Each row is a point on a landscape with many valleys, with its height.
A ball rolls from a point to the lowest of its 2 nearest points, and stops where none of them is lower. Distance is the straight distance between rows; heights are no part of it.
K_415 height 15.0: [  6  25  15   8 -18  -1 -10  -7 -12  17  74  -4  51  16  51   1  26 -28
 -12 -23  -6]
K_44 height 47.6: [  7 -16   3  63   6 -32  15  49  21  -7 -35  26  32   2  13  24  -2  35
   9   6  19]
K_723 height 17.7: [ 27  53  -6 -35  21  19  17 -11 -28   0  24  30 -56  18 -40  16   2  12
 -44  -2 -60]
K_586 height 42.8: [ 58   3  29  16 -12  -4   3  13   1 -50 -43 -12 -22 -33  -7  14  -9   9
 -46   5  -4]
K_984 height 34.6: [ 22 -32 -41  25  -3 -16  37 -10  -4 -38  -2 -37 -92 -10 -42  -7  29  60
   4  21 -12]
K_208 height 29.7: [ 25  -8  -2 -27  12  36   0 -21   2 -24   3 -46 -71 -37 -59 -24  36  11
  14   1  14]
K_471 height 31.8: [ -8 -51 -45   6 -12 -27  17  -2  13 -11 -29 -20 -74  -5 -20  -2  -4  43
  -3  48  -5]
K_899 height 72.4: [ -5 -31 -18 -15 -22  -3  -4 -57 -19  -5   0  -8  -6 -18  -1  34 -13   1
 -32   2  26]
K_38 height 48.8: [-29 -33 -47  -6  15  -2 -33 -76 -17 -13  20 -52  -1 -18  -7 -27   2 -34
   5 -13   7]
K_59 height 26.4: [ 19 -13 -31  33  15   8  13 -23  46  -1   0  13 -13 -28   2   8 -12   7
 -14   5  -5]
K_157 height 34.7: [ 20  -8  21 -17   3  25 -50  11 -52  33   2 -21  26 -29 -17  23 -14 -69
  -6  26   1]
K_408 height 37.8: [ 18  10  38 -60  -1  16 -46  -1 -39  34  11 -10  71  15  32  17 -12 -60
 -33 -24 -10]
K_641 height 11.8: [ -1  61  11 -13  12  -9 -17  37  -6   0 -44  37 -22  36 -19  10 -32  26
 -34   7 -34]
K_452 height 19.0: [ -4  27   3  17  -6   0   4  -2 -26  43  67  40  47  27  46  42   8 -20
 -45 -13 -14]
K_37 height 17.3: [-25  17  19   1 -37  -5 -32 -30  -9 -17  39  38  -7  49  14 -18   7 -16
  -3 -36  14]
K_372 height 15.4: [-11  75  11   3   6 -32  22  48   7  -4 -55   5 -17  37  18  -6 -22  54
 -19  12 -40]
K_431 height 34.3: [ 24  23  48  36 -27   2 -24  28  17   7 -28  34   4  17  22 -42  24 -10
  57   2  26]
K_236 height 11.5: [ 15 -13  40 -14   8   0  49 -21  46 -24  -6 -36  23   6  36 -50  25  -2
  38 -19 -10]
K_232 height 27.7: [  3 -29  20  17 -27 -11  14 -22  38  -8  34 -14 -36  21  -3 -38   8 -13
  25  43 -23]
K_231 height 23.0: [  7  66 -28 -32  30  16  40  19 -19   1 -19  11 -56 -13 -32   6  11  40
 -29 -10 -29]
K_206 height 49.9: [-13 -33 -23  17 -15 -24  38 -21 -22 -38  -7   6  -8   0 -21  20   3  59
  29 -15  38]
K_470 height 30.7: [ 16  -3  -2 -21  15  32  16  28 -22  32   2 -13  18 -48 -26  33  12  -6
  11  19  12]
K_185 height 29.3: [-66  -7 -54 -33  32 -15 -24 -17   2   0   2  -3  13 -11 -15 -18   1  -1
   3 -28   1]
K_180 height 51.1: [-53 -24   8  10   3 -13 -55  -4  15  40 -45  20  44  28  44  -5 -25 -37
  -2   7  23]
K_774 height 33.2: [ 25 -13  -8 -22  20  31  29  25  25  21 -37  -6  28 -53  -3  42 -11  21
 -11   0  24]
K_545 height 33.3: [-12  38  -3 -37  14  16   7 -22  16 -23  57   4 -13  16  -1 -25  25  -3
 -19 -49 -23]
K_750 height 36.6: [ -4  32   5 -40  23  14  31 -19  35  12  26  16   0  18   4 -13   2  -4
 -18  -5 -47]
K_473 height 14.5: [ 14  37  -5 -21   7   8 -24 -18 -26 -13 -17  55 -36  26 -40  20 -27  17
 -37 -17 -23]
K_993 height 44.7: [  3 -11  29  26 -15 -12   9  49 -12   1  17  -9  42 -13   6  -8  38   5
  48   4  22]
K_789 height 17.0: [  1  -9  -7  22 -15  -1  28  38  43 -39 -72 -37 -60   9  10 -32 -28  57
  37   3  15]
K_188 height 39.5: [ -9   9  32 -45  14   1 -56  33 -53  45  26  23  48  60   6  18 -11 -60
 -29 -31 -21]
K_833 height 25.4: [ 37  29  12  47 -22  11   4  25  23 -35 -71   8 -45   5  -9 -12 -31  38
  31   6  14]
K_405 height 77.1: [-11 -24 -32 -17  23  -6  -2  -6 -30  27  -1 -34  62 -42  15  53 -17 -15
 -34   3   9]
K_649 height 27.2: [-26  19 -45 -43  27  25 -11 -31   5  18  65  25  14  27 -15   3 -10 -11
 -12 -50 -25]
K_702 height 29.9: [ -3   8 -10  21   2  15  34  19  59  21   9  28   8  -2  22  -1   3  21
  18   3   9]
K_239 height 51.3: [-23 -42 -16  49  -9 -44  28  29   7 -46 -43   4   4  10   3   2  -8  57
  37 -11  24]
K_292 height 27.6: [ 30  31  -4 -23  27  34  32  12 -22   4 -28  -3 -35 -52 -33  14  16  13
 -11  -3   5]
K_358 height 67.3: [-15 -60 -23  -5 -28 -12   3 -44  21 -11  14 -33  35  -3  24  20 -22  13
  11  -5  38]
K_138 height 21.2: [-38  21 -50 -43  44  41 -10 -20  -9  34   9  19 -16  -3 -17 -17  -1 -21
   2 -45  -9]
K_308 height 41.5: [-13  18 -20  23 -17  10  14 -30 -12 -10   2  49  -4   9 -23  15  -8  36
  35 -22  43]
K_637 height 34.5: [  8  22  -8  19  -5  17 -42 -10  19 -20   7  52  -4  14 -35  -1 -20   9
  24 -17  14]
K_929 height 60.5: [  7 -30  14   7 -23  -5   2 -14   6   5   1 -10  79  -3  39  23  -8   8
  23  -9  44]
K_654 height 32.3: [-22   9   0  -2 -31   6 -37 -12 -41   3  54  25  26  21 -15  18   0  -2
  25 -30  42]
K_221 height 55.5: [-23 -15   6   2 -14   3 -46  12  22  35   9  -6  61   5  41   8 -11 -24
   6  -5  37]
K_709 height 47.7: [-42 -19   3   4   1 -21 -17   0  24  25 -49  22   2  29  14 -15 -29 -13
  16  38   2]
K_39 height 45.5: [ 35 -24  19  49 -15 -17 -24  38  -8  -6 -22  10  34 -29 -10  38  -8  -6
  -5  26  24]
K_714 height 34.9: [ -2   0  11 -34  -5  16  19  16  -1  -8  18 -21 -40 -16 -43 -24  30   6
  33  16   0]
K_488 height 35.8: [ 27 -32  -3 -11  37  -1  36  13   4 -19 -40 -42  56 -56   8  23  -1  14
 -10 -18   4]
K_990 height 30.1: [ 22  42  29  26 -25  19 -25  15  12 -13 -29  40 -32  22 -10 -19 -15   3
  17  -1  10]
K_809 height 41.2: [ 52  -4  -6  32 -13   5  29   4  40 -29 -32 -15 -67 -23   8  10 -16  31
 -48  25 -10]
K_533 height 33.1: [  6 -16 -19 -45  16  29 -26  13 -36  65  32 -13  13 -22 -28  44  -7 -36
 -15  37 -12]
K_345 height 78.6: [ -1 -10  -8   1  20  -2  -3   8 -22  63  25 -12  80  -9  36  60 -19 -32
 -34  40 -11]
K_449 height 44.0: [ 43 -25  18  14  -1   5  -5  11 -25 -11 -56 -15  -2 -53 -14  29 -11 -18
 -18  26  14]
K_919 height 29.8: [-23 -39 -21  17  -8 -35  -8  -9  37 -17  -1 -10 -56   6  -8 -32  -4  -5
  -6  46 -27]
K_434 height 22.6: [ 13  -2  15   8   6  21  22 -44   9 -46 -15 -49 -72 -14 -16 -47  22  -1
   5 -13  21]
K_923 height 16.1: [ 18  -5  12  26  16  16  57 -34  48 -34 -14 -32 -33 -10  25 -42  14   0
  12 -18  -4]
K_904 height 39.7: [-60 -30 -28  -6  10 -34 -36 -28 -11  -9  19 -38  40  -2   4 -29  -4 -29
  25  -6   0]
K_762 height 22.3: [ 15  13   6  47 -13  -8  32 -21 -31  23  41  37  26   1  25  33   8 -10
  -4  12  -1]
K_928 height 44.9: [-24 -20  28  16  -7 -23  15  33  31  25 -64   4   9  25  31 -31   1   9
  54  42  10]
K_248 height 41.0: [-15   4  16  -9   0  -1 -40  53  -5  19  38  -8  44 -10 -20   1  15 -22
  28  18   0]
K_346 height 41.9: [-27   9 -15  -8  16  12 -41 -37 -43  16 -11  28 -53  28 -17 -26 -19 -63
 -20  -9 -36]
K_961 height 40.8: [-10  22  13 -19  12  25 -41  14 -59  35  10  38 -10  37 -11   1 -15 -68
 -28 -22 -19]
K_885 height 74.8: [-26 -43 -41 -22   0 -21  24 -57 -36  27   8 -26  43 -14  29  61 -23  10
 -37  17  15]
K_796 height 33.7: [-25  36 -13 -27  14  22   6  20  52  16  -3  28 -14  10   4 -16  -8  19
  -2 -17   1]
K_351 height 38.4: [ 49 -27  -9  18 -10   6  47  -9  24 -33  22 -38 -73 -27 -13  11  26  33
 -31  20  -4]
K_944 height 23.3: [  2 -34  -3   6  -6  -9  28 -36  27 -17  58 -32  20   5  -7 -12  10   9
  49  11 -10]
K_742 height 19.9: [-24  57   3   0  14 -56  46  45 -20 -42 -51 -30 -25  20  12 -31  -2  54
  -9  -2 -51]
K_843 height 16.6: [-20 -22  28  -6 -19 -24  23 -14  40  -4  30 -17  30  31  41 -46  34   6
  48  -3  -6]
K_663 height 40.0: [  6 -25  41  31 -25  -6  18  19  22 -13 -52  -8   8  16  35 -54  17   4
  79   1  31]
K_911 height 24.6: [ 28  10  -4  45   7 -16  20  -3   4  -1  10  32  -9 -17   0  29  -3   2
 -40  29 -26]
K_357 height 43.7: [-15  12  19   2 -31 -18   2  31 -28  -8  29  23  20  11  -7  12  27  25
  15  -9  32]
K_838 height 36.2: [ 43   6  59 -22 -17   5 -55  23 -29   6   9   4  41   1  -2  17  -6 -46
 -28   5 -11]
K_997 height 38.7: [  3   8  13   1  -3  -5 -16  54 -15 -17  43 -15  -6 -32 -35  -8  33 -12
  -7   9 -10]
K_758 height 43.1: [-20 -13 -30 -23  31   9 -29 -50 -24  16   4 -24 -37 -17 -14 -33   3 -57
 -20   6 -39]
K_822 height 10.0: [ -8  37  34  -8 -19  -5 -40  11  15  -5  52  25  20  40  35 -37  32 -22
 -16 -46 -12]

For each start below, name the point where the ball stops.
K_796 -> K_822
K_449 -> K_236
K_248 -> K_236
K_758 -> K_641
K_488 -> K_641
K_157 -> K_641

Call two points neighbours if one is among the 2 nearest of the other. Go from one point of each pair to the other, from neighbour to neighbour, staying as low as possible. Name the highest point that can't be avoided.
K_822, K_641 -> K_38
K_822, K_138 -> K_750
K_236, K_822 -> K_993
K_789, K_138 -> K_239
